Each scene shows the same named points in several views. A view is turned or mirrored, and shifted as a whole, has a little noise and may leave points out.
In the rows, 128 means zero.

Scene 1
View 1
(197): [175 133 139 144 106 112 127 102 100 108 185 151  95  34 134 131 171 101
 208 175  59 171 122 164 136  69  93 111 104 147 150 121 122 135 134 121
 124 145 131  64 105 157 130 132  82 151 128 100 123 159 120 130]
(107): [156 141 114 144 119 131  85 152  96 122 130 150 110  71 105 171  95 128
 186 159 104 143  94 155 133  40 126 147  55 149 131 141 133 136 128 148
 124 153 144  89 132 103 160 146  42 162 135  58 153 171 136 120]
(196): [146 191 112 110 129 153  89 176  90 149 126 178  96 128 158 205 108  96
  55 203 125 100 104 168 119  64 161 165  77  85 198 143  93 152 140 150
 142 163 104  83 179 107 137 111  72 127 173  12 121 153 110  46]
(88): [120 154 145 173 143  74 136 166 125 141 168 149 106  62 119 182 107 131
 181 163  57  99  80 166  97  71 109 105  47 149 118 130 104 161 148 112
  85 166 152  61 113  95 133 167  89 189 120 118 170 140 113  99]
(232): [137 136 104 146 132 123 147 126 131 145 105 156 122 110 154 159 158 144
 164 152 120 112 109 150 117  90  74 130  97 150  98 144  93 147 141 104
 129 135 103  67 144 110 151 136  53 129 166  69 150 145 141 109]
(245): [111 178 123 105 137 152 168 123 133 154 132 152 125 149 129 165 160 157
  81 151 132  73 105 137 103  69 145 118 121  93 146 156  83 145 157 122
 114 141 109  75 172  92 103 143 117 147 159 105 150 108 107  92]
(273): [141 122 111 141 135 119 141 123 133 136 130 158 128  88 130 136 146 136
 183 154 101 135 126 150 107  87  93 125  96 155 113 135 123 131 126 109
 141 117 100  80 147 117 136 144  93 156 135  95 153 133 136 120]
(294): [174 112 120 132 119 116  92 123 109 110 180 156 129  30  90 108 121 104
 226 166  68 194 146 148 115  62 127 129  91 157 164 124 175 105 111 137
 149 114 116  99 128 133 136 151 120 184  97 110 136 146 128 142]
(6): [142 130 103 133 130 148 145 128 129 143  99 158 124 115 131 150 146 154
 160 153 129 122 107 147 124  73  96 139  99 147 109 141 112 134 131 119
 140 127 105  83 160 105 151 135  61 135 161  66 151 145 147 125]
(176): [132  97  99 160 163 127 118 178 152 157  86 182 152 107  93 150  72 160
 177 153 110 132 104 153  83  86 120 161  62 167 107 122 161 121 104 132
 159  90  94 107 191  84 159 158 102 176 126  70 167 133 155 133]
(168): [ 99 129  93 123 149 112 143 136 151 165 123 139 165 123 102 130 127 168
 172 116 128  96 139 108  82  89 113 117  83 152  90 164 127 133 129 101
 118 117  98  96 154  58 127 181 133 190 128 140 184 109 123 108]
(160): [163 111  85  75 112 161 124  74 123 126 157 140 156  82 103  61 189 123
 185 135 122 186 197 106 118  83 121 127 152 135 165 157 160  90 111 117
 173  84  69 105 154 131 119 145 155 159 116 135 126 113 125 138]
(97): [134 133 113 120 130 182 111 143 124 136  91 151 147 126  35 145  75 187
 157 130 153 134  81 125 125   9 168 161  77 136 124 155 158 111 123 176
 137 124 149 127 178  69 140 172  68 182 126  90 174 141 149 160]
(207): [114 151 122 131 129 143 174 108 136 144 113 139 125 125 118 157 164 178
 147 129 130  90  90 131 121  58  98 112 108 133  88 161  88 149 153 111
 101 149 134  70 138  89 126 158  64 149 155 113 173 132 130 127]
(153): [162 161  74  89 102 159  69 133  87 140 116 154 121 111 147 151 138 101
 129 165 148 138 149 131 138  62 127 164  92 120 163 166 119 132 125 139
 154 143  93  93 151 104 161 120  60 125 165  33 132 160 121  74]
(186): [117 143 120 158 176 108 195 154 160 168 110 186 120 141 185 177 157 135
  96 188  96  74 108 182  72 136  88 124 110 123 123 117  81 156 145  80
 145 107  60  54 195 126 118 120 126 126 166  69 135 106 130  79]
(115): [138 152 115  98 124 158 129 117 114 137 146 147 132 108 101 134 145 144
 138 146 122 122 122 128 121  53 146 129 113 117 149 159 125 122 136 139
 127 132 121  95 152 101 117 150 108 167 131 112 151 129 119 117]
(157): [ 87 162 111 131 167 122 203 141 162 180 100 167 128 174 177 179 174 161
  72 157 130  39 109 150  75 124  95 113 120 105 110 147  54 164 158  76
 120 125  74  54 189  90 106 137 125 128 184  93 155  96 119  68]
(131): [149 136  91  96 123 153 115 115 117 139 131 156 141 111 120 120 148 125
 147 153 129 147 153 126 116  78 129 144 118 129 155 151 134 115 122 127
 158 110  87  98 164 112 133 133 115 148 143  88 134 126 127 111]
(86): [129 116 107 175 167  97 112 196 139 161 102 182 141 101 118 176  61 139
 165 171  97 111  98 167  80  97 117 158  37 164 114 118 140 139 115 120
 146 110  96  92 178  87 162 153  95 175 132  53 161 141 142 100]
View 2
(97): [110 127 127  71 105  88 183 115  94  97 210  42 102  45 163 128  88 112
  77 101 112 126 127 170 132 129 106  68  85 110 132  86 198 140 132  96
  77  71 127 151 126 101 130  99 108 120 134  87 150  77 120 185]
(131): [134 131 154 119 136 108 128 168 124 131 143 131 155 108 139 152  96 134
 124 109 111 125 113 172 124 154 135  99 101 128 118  96 156 174 162  93
 128  69 167 147 135 117  84 131 147 115  82 126 112  66 127 194]
(232): [147 125 155 123 152 103 101 150  99  95 131 129 176 103 138 113 125 133
  91 101 158 130 114 158 128  91 138 129 102  69 111 102 141 160 178 121
 160 126 153 114  95 142 138 143 157 140 105 138 127  64 147 189]
(196): [158  73 126 136 114  87  99 195 112 157 165 154 169 143 154  96 124  90
 144  72 106 134  75 163 101  79 120 107 165 131  40  99 223 202 174 148
  60 165 147 109  91  95 105 108 126 125  66 127 117  99  76 214]
(6): [139 122 148 113 138  97 121 134 102  99 146 106 167  86 142 125 109 124
  96  96 150 135 117 163 124 111 136 113 100  84 110  97 149 157 172 108
 136 115 151 120 103 134 128 136 157 128 104 124 131  63 147 190]
(273): [132 131 158 131 150 112 126 156 109 104 124 123 149 116 155 132 113 152
  88 121 146 127 134 147 138 120 131 124  96  93 132  98 137 163 164 105
 160  85 159 129 114 143 135 148 137 113  97 123 123  67 158 193]
(294): [ 81 125 144 152 166 131 147 172 106 108 116  85  94 170 186 166  95 182
  65 111  90 133 130 113 142 168 103 127 111 157 157  71 163 185 155  93
 150  15 158 148 148 124 117 145 115 105  78 104 122  68 173 204]
(186): [197 109 163 145 115  97  99 171 148 141  98 177 202 118 153 113 120 121
 144 134 204 130 169 164 115  73 159 119 127  77  73 133 113 172 173 119
 135 151 170  97  85 162 157 173 133  67  60 136 124  76 117 202]
(168): [150 170 180 101 132 113 157 172 125 109 155 145 124  75 140 126 115 160
  99 178 152 111 159 181 148 113 141  90  58  70 157 118 144 140 128 109
 157  69 153 173 122 141 153 141 114 102 120 125 113  89 114 174]
(207): [132 149 148 110 141  94 105 123 115 118 173 121 154  84 128 103 134 121
  83 116 166 119 135 178 152  77 121 105 104  51 125 120 140 143 136 116
 158 115 152 142  98 162 144 134 143 156 135 114 136  42 131 172]
(157): [207 140 170 124 106  90  92 164 159 162 136 205 204  83 120  99 134 104
 156 151 209 119 164 200 130  53 159  93 114  46  79 150 116 158 148 124
 140 160 174 126  81 169 146 156 140  99  91 142 116  68  86 187]
(160): [111 160 168 124 156 124 136 170 142 144 124 131 155 123 131 192  81 159
 124 127  97 123 128 171 141 206 135  91  85 150 155  93 121 175 154  55
 166   1 196 173 167 133  50 139 157 116  72 123 107  37 157 184]
(153): [136 104 147 123 149 103 108 189  90 113 158 139 167 117 123 121 112 121
 121  70  84 129  53 170 107 132 132 110 111 129  91  86 198 183 188 126
 113 110 151 130 118  88  77 103 161 152  88 144 108  85 116 200]
(176): [150 111 158 100 109 101 182 158  94  66 126  88 126  68 181 144  81 145
  86 130 149 134 154 147 106 127 148 104  71 101 131  87 164 147 169 101
 111  90 139 121 114 101 169 147 110  52  97 111 134 112 140 206]
(107): [100 103 131 122 148 109 132 155  74  84 161  76 112 130 173 113 118 143
  54  80 108 136  95 127 125 103 104 130 116 112 122  74 199 169 163 132
 123 100 127 127 105 108 148 117 121 142 115 111 133  90 145 200]
(115): [118 140 140 117 131 100 125 152 128 146 175 118 132 112 142 133 116 130
 110 114 118 120 126 173 147 122 113  86 115 113 122 103 167 171 131 102
 123  71 162 163 128 137 104 121 127 135 101 108 123  55 117 186]
(197): [ 81 117 137 170 181 123  86 152 108 124 110 106 132 194 173 134 125 164
  65  85 114 133 116 111 148 120  95 152 150 123 130  78 143 191 161 110
 178  66 160 126 119 161 118 147 141 153  83 111 125  40 181 199]
View 3
(157): [112 131 132  94  50 122 151 143 133 114 121  68 147 120 105 102 123 111
 130 155 126  74 137 124 154  87 143 169  72 212 137 148 170  87  80 120
 149 149  86 252 200 159 128  66 135 158 123  78 121 101 131 169]
(294): [104 143 170  86 190 110 215  69  98 107 163 102 127 182 139 119 232 148
 110 136 170 108  93 124 125 171 113  59 159  88 161  98 113 152 136 112
  93 190 117  60  77  78 141 157 131 146 104 153 134 163 113 121]
(232): [107 143 115 119  94  94 175 106 152 104  98  87 142 131 100  82 182 137
 154 160 140 140 111 153 138 142 104 127 121 152 152 121 128 124 113 120
 125 159  96 163 137 115 121 114 134 154 109 119 139 143 104 159]
(197): [120 137 172 121 144 123 204 104 121 110  86  93 103 173 113  93 253 131
 127 156 183 111 106 120 149 191 108  90 116 111 138 103  96 151 117 114
  86 159 100 100  89  61 157 135 146 139 119 139 152 188  82 129]
(176): [ 86 146 119  73 141  69 167  71 142 106 194  95 204 134 123  90 152 152
 165 140 132 144  95 161  93  95  97  74 169 137 193 131 144 117 121  93
 135 194 104 115 118 132 110 127 106 172  95 115 118 134 127 170]
(245): [138 143 139 117 111 119 164 151 136  96 125  97 117 139 124 131 123 102
 117 139 115  88 127 106 161  99 133 142  89 146 120 132 140 111 114 127
 130 154 114 207 196 115 131  97 132 138 107 123 113  97 141 163]
(168): [119 140 138  68 101  66 187 113  94 103 173  87 129 122 126 131 121 170
 116 141 147 104  91 150 130  99 169 139 139 146 157  95 150  96 130 119
 133 186 110 142 135 147 100 112 102 159  53 101 116 110 130 129]
(115): [131 149 132 111 152 106 183 121 129  94 144 110 109 154 130 135 155 123
 109 138 127 111 109 115 154 131 120 113 120 107 130 109 122 131 137 128
 118 167 121 146 156  94 127 130 131 143  97 153 117 110 135 138]
(196): [117 140 111 167 142 139 173  88 167  76 109  89 133 124 151 107 180  42
 181 137 105 142 140 103 143 122  44 105 131 149 124 184 139 155 115 170
 119 187 141 206 210 100 101  86 164 114 176 153 156 114 156 210]
(6): [112 149 102 118 111  96 167 106 163 105 110  98 150 142  96  91 164 142
 141 159 129 145 114 155 141 140 100 122 128 138 154 115 126 123 123 111
 131 154  96 159 139 115 125 132 131 163 103 131 129 130 111 156]
(160): [ 90 158 131  71 162 144 206  74  75 115 173 105 117 208 117 142 200 166
  40 138 143  86 113 133 167 183 129 107 136 113 143  67 141 130 126 120
 141 169 103 120 119 125 153 183 156 167 100 180 130  87 154  72]
(273): [104 141 138  94 117 102 184  99 125 114 127  89 142 149 108  99 188 153
 130 151 157 114 106 146 135 145 121 110 126 143 159 108 132 120 112 108
 123 167  94 133 117 115 133 127 127 158  99 121 134 148 104 135]
(88): [139 122 194 107 112  69 193 132 117  93 111  79 120 109 139  97 185 118
 180 149 181 110  88 121 117 108 140 109 118 134 144 142 112 133 123 117
  74 185 118 123 112  78 112  72  98 126  86  78 131 200  79 180]
(107): [124 145 122 140 151  72 189  95 162  80 110 106 132 126 128  94 195 123
 176 150 145 175  94 146 122 145  79  89 159 100 154 127 104 156 143 126
  94 188 127 107 115  74 106 124 121 134  98 141 144 169 104 175]
(86): [ 97 135 132  90 130  70 171  77 140 101 171  83 190 119 136  87 161 131
 186 142 140 137 100 149  94  92  97  83 162 149 182 152 150 120 119 113
 120 201 115 130 130 128  99 102 108 154 108  97 131 150 126 187]
(153): [106 153  87 150 133 123 193  67 148  83 108  97 116 133 123 112 197 108
 139 148 114 166 125 143 153 169  65 119 157 133 133 122 132 149 130 165
 127 187 130 169 169 115  97 135 169 133 134 172 167 104 152 151]
(131): [102 154 114 102 144 121 188  80 118 105 149 100 129 163 122 125 179 133
 100 141 129 120 118 131 152 149 103 107 140 125 146 104 139 132 125 128
 137 173 114 152 149 124 128 148 148 153 114 160 134 100 149 126]
(186): [ 84 128 150  86  73 140 151 110 135 130 125  62 179 145 109  81 172 105
 148 154 143  71 139 123 136 106 117 125  83 211 159 165 164  98  68 108
 139 158  80 221 170 152 147  79 139 160 152  78 134 133 119 176]
(97): [141 164  97 112 180  47 161 122 175  80 176 137 158 133 129 128 105 145
 146 132  99 172  85 146 121  91  94  84 166  68 160 107 112 134 167  97
 125 175 126 108 145  88 108 151  99 155  64 162  87 105 138 172]
View 4
(88): [180 120 141  87 224  39 124  85 173 131 127 165 141 173 176  87 162 151
 115 130 100 187 180  75 111 136  92 113 110 133 156 159 156 131 122 149
 136 141  90  45 130 137 100 125 153 100  73 110 174 166 127  97]
(196): [ 83 113  14  49 188  86 139 102 117 176 114 114 221 201 147 108 186 121
 200 120  77 131 152 103 167 186 157  77  98  97 143 171 218 117 138 119
 130  97 107 106 133 128 173 135 145 152 103 100  94 175 115 172]
(245): [125  91  93  68 205 163 129 107 136 127 126 151 168 137 125  93 142 133
 159 165 129 112 146 111 142 144 131  86 130 131 138 185 163 122 128 114
  76 161 111 118  99 124 156 125 140 131  83 111 103 128 124 123]
(157): [154  98 104  29 172 184 140  92 153 134 120 170 170 152 117  78 161 193
 162 185 134 121 169 137 141 134 142  98 171 159 121 208 177  70  96 118
  89 152 115 125  70 120 181 155 157 127  73 118  59 148 121  73]
(273): [176 149 138 129 145  83  99 122 122 150 154 161 138 147 148 117 151 154
 145 127 129 158 165 136 109 129 114 113 128 110 133 157 149 136 118 113
 122 138 142  94 122 142 138 158 150 106  89 128 147 146 131 105]
(232): [147 167 135  84 148  81 103 115 145 152 137 160 158 157 165 109 157 164
 173 129 117 159 158 153 127 122 122  88 123 117 122 185 165 115 127 114
 125 141 140  93 109 154 159 175 157 111  91  99 127 143 143  94]
(207): [133 141 161  80 190 111 110 114 155 126 126 167 143 120 172 100 129 140
 158 149 124 145 132 135 131 108 119  87 118 123 128 201 147 128 138 116
  90 186 124  88 114 157 140 142 148 110  78  97 140 118 154  85]
(168): [177  98 161 113 170 144 124 131 108 122 118 170 124 118 159 116 124 173
 109 156 150 160 140 115 129 143 111 135 152 143 120 187 169 162 106 116
 113 168 155  82 141 144 106 149 166 110  70 177 133 120 132  86]
(176): [161 129 120 132  96  92 127 146  98 175 139 156 143 145 200 125 153 139
 142 126 121 178 148 121 122 144 166 163 138 115 155 150 174 126 106 138
 141 121 171  69 187 167 126 125 151 100  46 180 134 165 125  81]
(153): [107 154  70  95 163  75 105 128  94 167 126 121 186 165 152 139 157 132
 189  97 106 141 135 143 154 174 126  73  96  86 113 178 206 168 143  89
 135 120 151 112 139 149 162 180 154 144 123 125 121 136 139 170]
(294): [193 147 123 200 152  37  82 137  90 151 176 143 123 156 140 136 146 113
 117  98 124 160 176 101  87 154  92 129  91  87 160  98 132 192 128 109
 131 114 144  88 157 137 103 133 135 106 103 151 206 147 119 166]
(160): [187 142 122 204 126 130  70 154  55 132 182 145 117 124  86 148 122 129
 131 119 167 113 159 149 100 148  91 107 125  92 126 123 137 204 122  70
  93 142 173 148 118 129 138 169 142 124 124 166 157 104 123 168]
(107): [127 158 117 115 173  23 110 125 131 161 130 139 159 162 202 125 151 109
 159  94  92 181 137 110 129 143 129 101  83  90 146 160 169 158 152 126
 141 129 134  58 171 164 118 133 149 110  90 111 176 153 144 133]
(86): [160 121 106 100 128  82 137 127 113 173 124 158 160 164 196 115 164 149
 136 126 110 185 157 107 131 156 154 153 135 125 152 161 189 116 108 145
 145 119 150  59 174 153 122 126 154 103  56 166 128 177 119  85]
(6): [139 161 125 101 138  94 104 127 128 157 143 157 154 141 171 117 148 137
 180 127 119 152 143 150 128 123 143 101 119 104 133 175 162 124 130 113
 114 148 149  97 127 160 154 152 150 115  88 116 133 137 146  99]
(186): [179 121  88  63 137 138 127  91 146 161 150 169 169 182 118  79 183 186
 165 169 127 132 197 134 120 138 146 112 170 144 139 167 172  55  92 126
 110 117 118 118  78 114 187 156 151 116  71 120  72 178 109  76]
(97): [ 91 110 125 131 150 109 127 163  91 155 120 139 149 101 218 129 112  73
 156 124 113 153  95 107 148 137 173 132  97  92 161 167 163 177 152 125
  98 172 160  71 209 185 108  83 134 112  61 153 165 124 149 118]
(197): [183 178 128 152 183  17  70 107 144 143 180 153 134 170 127 109 161 124
 146 100 110 154 187 124  85 124  76  83  86  84 150 125 120 152 141 107
 126 123 108 100 105 131 134 153 136 104 119  84 194 153 131 150]
(131): [147 135  98 139 144 118  99 140  83 151 151 140 153 142 127 134 146 133
 159 120 137 130 151 135 124 157 122 101 121  98 129 150 166 165 126  91
 110 134 155 124 131 137 146 156 146 127 109 150 130 128 130 148]
View 5
(232): [ 85  93 125 117 157 123 135 107 111 153 104 141 110  96 135  79  87 103
 151 142 140  98  90 132 108 126 136 125 144 112  92 112 125 148 125  91
 101 152 117 135 146  93 149 146 126 181  86 158 156 124 133 100]
(157): [107 117 151 107 177 112 145  85 180 149  40 156 114  79 161  61 142 102
 129 167 116 129 107 194 182 113 118 103 121  89 175 104 116 133 155  78
 150 173 166 127 141  99 173  83 155 223 119 139 157 130  93  99]
(196): [ 71 105 118  98 120 211 178 119 174 190  96 150 118 102 156   9  84  94
 172  69 147 105 140 125  98 169 125 151 163 111 222  93 124 147 208 124
  92 149 179 130 192  85 106 162 177 144  83 190 184 135  85 108]
(131): [112 105  95 170 114 158 133 125 134 126 122 134 116 106 108 100 111  85
 152 110 132  83 104 129 106 150  77 136 112 137 110  96 131 145 168 109
  84 154 116 166 173  83 101 122 154 133 112 153 134 101 118 111]
(88): [ 68  88 164 113 149 139 175  72  99 175 155 117  69  78 167  96  99 133
 181 144 117 143  88 151 153 163 115 102 170  98  92 143 177  83 121 102
  79  92 108 115 174 128 123 189 116 155  62 164 153 109 105 173]
(160): [140 122  72 223  82 135 119 133 112  84 138 118  98 113  84 139 126  84
 148 122 119  56  99 133 108 161  37 131  57 144  58  97 137 143 177 103
  73 154  72 178 176  81  72  95 158 133 143 132 107  79 135 106]
(176): [ 50  62 135 157 188 183 101  82 140 147 143 139 141  76 119 114 116  91
  98 135 137 130  87 123 105 103  76 119 152 140  78 120 134 130 154 141
  83 140 125 220 178  91 142 162 110 130  86 202 131  83 104 166]
(86): [ 39  71 141 137 187 178 122  80 151 169 138 145 121  70 135  88 110 102
 117 124 136 144  90 136 116 116  88 116 160 122 106 122 144 121 152 130
  86 133 133 198 188  98 145 171 120 137  80 202 146  94  97 170]
(6): [ 92  77 129 130 157 145 122 101 105 140 114 134 130  98 132  99  98 101
 130 143 138  91  97 120 102 123 117 117 144 126  86 108 124 143 136 119
  96 147 124 151 141  93 137 147 122 161  90 161 141 117 134 114]
(153): [ 85 106  81 140 109 170 148 154 144 160 116 158 109 114 112  57  76  79
 184  71 161  78 108 109  82 155 113 168 148 131 146  88 126 166 166  99
  80 159 132 154 182  67 107 147 156 126  83 177 165 116 125  85]
(97): [115  36 134 165 140 212 108 118 111 114 145 134 177 111 125 153 120  55
 147 124 148 109  98 108 123 127  84 146 211 170 137 112 130 103 136 161
  76 118 157 177 129  84 113 150 117  57  60 184 115  89 124 150]
(207): [128  73 143 128 148 126 139 108  97 130  99 135 121 105 150 119 112  93
 169 163 129 103  85 145 150 130 129 117 175 122 118 115 131 116 104  96
 107 136 132 112 109  97 145 126 123 153  76 137 139 121 137 109]
(273): [ 90  94 122 148 142 132 131  98 105 139 127 126 102  92 126 103 104 110
 140 141 130  99  89 133 111 141 100 117 119 119  68 118 139 130 142 106
  89 138  99 157 164 100 123 146 124 162  99 158 137 105 128 126]
(115): [131  91 122 160 109 165 143 120 122 119 126 127 117 107 130 115 119  83
 172 123 125  96 107 138 136 158  85 134 145 136 135 107 144 111 152 114
  87 129 127 135 152  95  95 127 148 120  96 146 133 103 115 125]
(107): [ 67  69 123 128 134 179 151 110  93 166 164 125 111 101 138  92  74 100
 178 104 146 103  96  98  88 155 123 142 186 133  95 121 149 123 134 123
  58 114 114 144 169  93 111 197 117 110  54 187 154 110 129 138]
(186): [ 71 120 151 103 177 132 144  64 163 162  66 141 104  75 159  43 124 129
  97 156 115 120 118 173 135 119 110  89  92  82 134 107 121 142 182 109
 132 166 143 148 167 107 155 118 153 237 124 159 161 125  89 119]
(197): [ 98 108 119 138  92 141 164  94  57 144 163  94  65 108 135  88  75 136
 175 132 121  66 106 112  82 191 116 110 106 107  49 121 158 124 160 112
  60 112  67 111 168 115  75 181 136 165  96 141 150 116 139 125]
(245): [135 100 141 131 127 155 156 108 151 128  75 136 119  99 158  85 133  88
 164 138 120 111 119 165 169 146 105 120 147 115 185 105 127 112 159 106
 119 144 165 114 137  96 126 101 161 155 106 135 144 118  97 110]

In a view up to two points have been moved. Name them for each view, in the order of its rows, or write -.
view 1: (86)
view 2: -
view 3: (232)
view 4: -
view 5: (6)
